Each row is a point on a landscape with many peaks, with its height.
A climber steps from a point to the highest of its 3 nearest points, and stops where none of them is higher. Distance is the straight distance between rows; heights are no part of it.
Q35: [ 96 146 182 150 121 148 209 111 182 100 145]  (h 270)
Q309: [ 82 173 174 151 144 157 163 112 157 106 119]  (h 103)
Q482: [ 76 168 127 111 170 124  85 109 115 152  55]  (h 545)
Q6: [139  50  92 108 115 135  99 124  41 164 139]  (h 252)
Q541: [179 116 118 117 124  82 117 177 170 121 177]  (h 491)
Q630: [103 140 115 147 138 151 101 119  90 135  85]  (h 362)
Q828: [181 100 106 121 105 102 119 136 121 144 150]  (h 346)
Q380: [ 70 117 109 113 170 134  64 126  69 170  63]  (h 304)
Q392: [ 78 158 120 120 167 129  80 117 102 152  56]  (h 450)
Q57: [ 81 102 106 127 159 147  74 130  51 161  74]  (h 317)
Q870: [113  94 102 138 130 153  98 128  54 148 101]  (h 341)
Q460: [153  58  98 108 110 121 101 130  64 162 142]  (h 287)
Q568: [111 138 181 139 118 134 212 107 190 104 159]  (h 275)
Q747: [133 112 107 140 113 148 115 115  88 136 114]  (h 395)
Q879: [136 133 118 140 113 148 126 111 111 120 114]  (h 375)
Q729: [115 138 171 132 113 137 198 108 185 102 157]  (h 276)
Q969: [124 120 110 143 121 152 104 122  83 138 102]  (h 365)
Q28: [167 105 111 119 105 115 122 127 123 134 140]  (h 86)
Q68: [174  82 104 117 105 108 112 137 102 152 142]  (h 562)
Q703: [ 85 159 180 153 135 155 191 110 170 100 135]  (h 226)
Q838: [145 138 129 131 105 141 146 108 140 114 141]  (h 244)
Q952: [142 139 143 127 110 137 168 112 164 107 152]  (h 281)
Q496: [173 125 126 116 125  82 131 171 178 119 181]  (h 498)
Q768: [132  95 101 137 119 148 105 119  70 146 108]  (h 358)
Q605: [126 145 145 137 112 145 161 109 148 106 140]  (h 274)
Q17: [162 132 136 116 111 106 155 126 172 114 164]  (h 607)
Q50: [182 118 121 114 116  90 126 153 155 127 168]  (h 457)
Q699: [ 75 137 108 120 174 128  74 120  80 165  52]  (h 288)
Q429: [142 139 154 123 117 120 179 117 176 105 168]  (h 273)
Q90: [108 155 126 149 133 157 118 119 109 122  97]  (h 371)
Q187: [169 122 120 121 103 117 136 124 141 123 146]  (h 1)
Q646: [142 127 172 114 122  91 191 145 209 107 182]  (h 145)
Q933: [168 123 124 116 108 110 139 130 155 121 160]  (h 356)
Q196: [ 97 169 129 144 149 147 114 117 116 127  85]  (h 374)
Q508: [100  78  96 127 136 157  86 128  35 152 106]  (h 332)
Q713: [152 127 117 132 106 136 135 110 124 125 134]  (h 163)
Q47: [166 129 131 115 110 107 143 129 165 120 166]  (h 507)
Q344: [140 104 104 137 113 145 113 121  86 145 118]  (h 388)
Q63: [149 128 161 117 130  83 169 175 210 105 194]  (h 248)
Q663: [102 171 144 146 139 157 131 117 134 110 103]  (h 269)
Q166: [ 94 155 123 135 156 145  90 122  98 137  69]  (h 385)
Q447: [ 87 177 145 138 159 145 113 115 129 121  85]  (h 384)
Q491: [110 163 142 145 124 156 150 108 139 108 119]  (h 272)
Q921: [156 129 135 128 132  87 144 215 202  90 197]  (h 437)
Q31: [150 129 156 114 118 100 175 136 194 112 178]  (h 418)
Q758: [172 120 119 124 126  84 121 204 183 106 191]  (h 465)
Q452: [ 69 139 113  98 174 119  68 107  95 170  45]  (h 266)
Q275: [113 162 133 144 123 156 141 106 130 108 114]  (h 271)
Q487: [152  83  98 124 109 131 110 121  77 150 127]  (h 335)
Q354: [ 86 109 108 138 153 149  80 128  62 154  81]  (h 323)
Q172: [126 142 155 132 114 139 183 108 168 105 153]  (h 277)
Q557: [ 85 134 112 132 161 140  76 128  77 152  69]  (h 301)
Q307: [182 107 110 119 118  85 110 171 154 136 171]  (h 473)
Q610: [ 88 177 156 144 153 155 139 110 138 107 106]  (h 245)
Q558: [144 126 164 116 126  88 181 152 205 108 187]  (h 118)
Q680: [163 130 143 111 124  86 151 169 196 107 190]  (h 482)
Q872: [ 82 174 134 130 167 135  99 117 122 136  66]  (h 424)
Q351: [157 133 149 111 117 101 161 135 180 108 174]  (h 513)
Q423: [157 134 130 121 109 117 150 114 157 119 155]  (h 396)
Q744: [106 119 107 145 136 153  94 123  71 144  85]  (h 342)
Q173: [104 161 128 142 143 148 108 118 108 126  84]  (h 372)
Q332: [116  52  90 114 122 149  92 125  28 158 134]  (h 262)
Q829: [181 110 115 117 105  99 122 136 139 137 158]  (h 305)
Q572: [146 114 106 134 108 139 124 117 100 135 118]  (h 511)

For each start below, name every point that the climber comes to, in order.
Q187 => Q423 Q17
Q838 => Q423 Q17
Q610 => Q447 Q872 Q482
Q28 => Q828 Q68
Q275 => Q90 Q196 Q447 Q872 Q482
Q6 => Q487 Q344 Q572
Q50 => Q541 Q496

Where does a climber stop that starts at each point below?
Q332 => Q572
Q630 => Q482
Q969 => Q572
Q57 => Q572
Q173 => Q482
Q452 => Q482
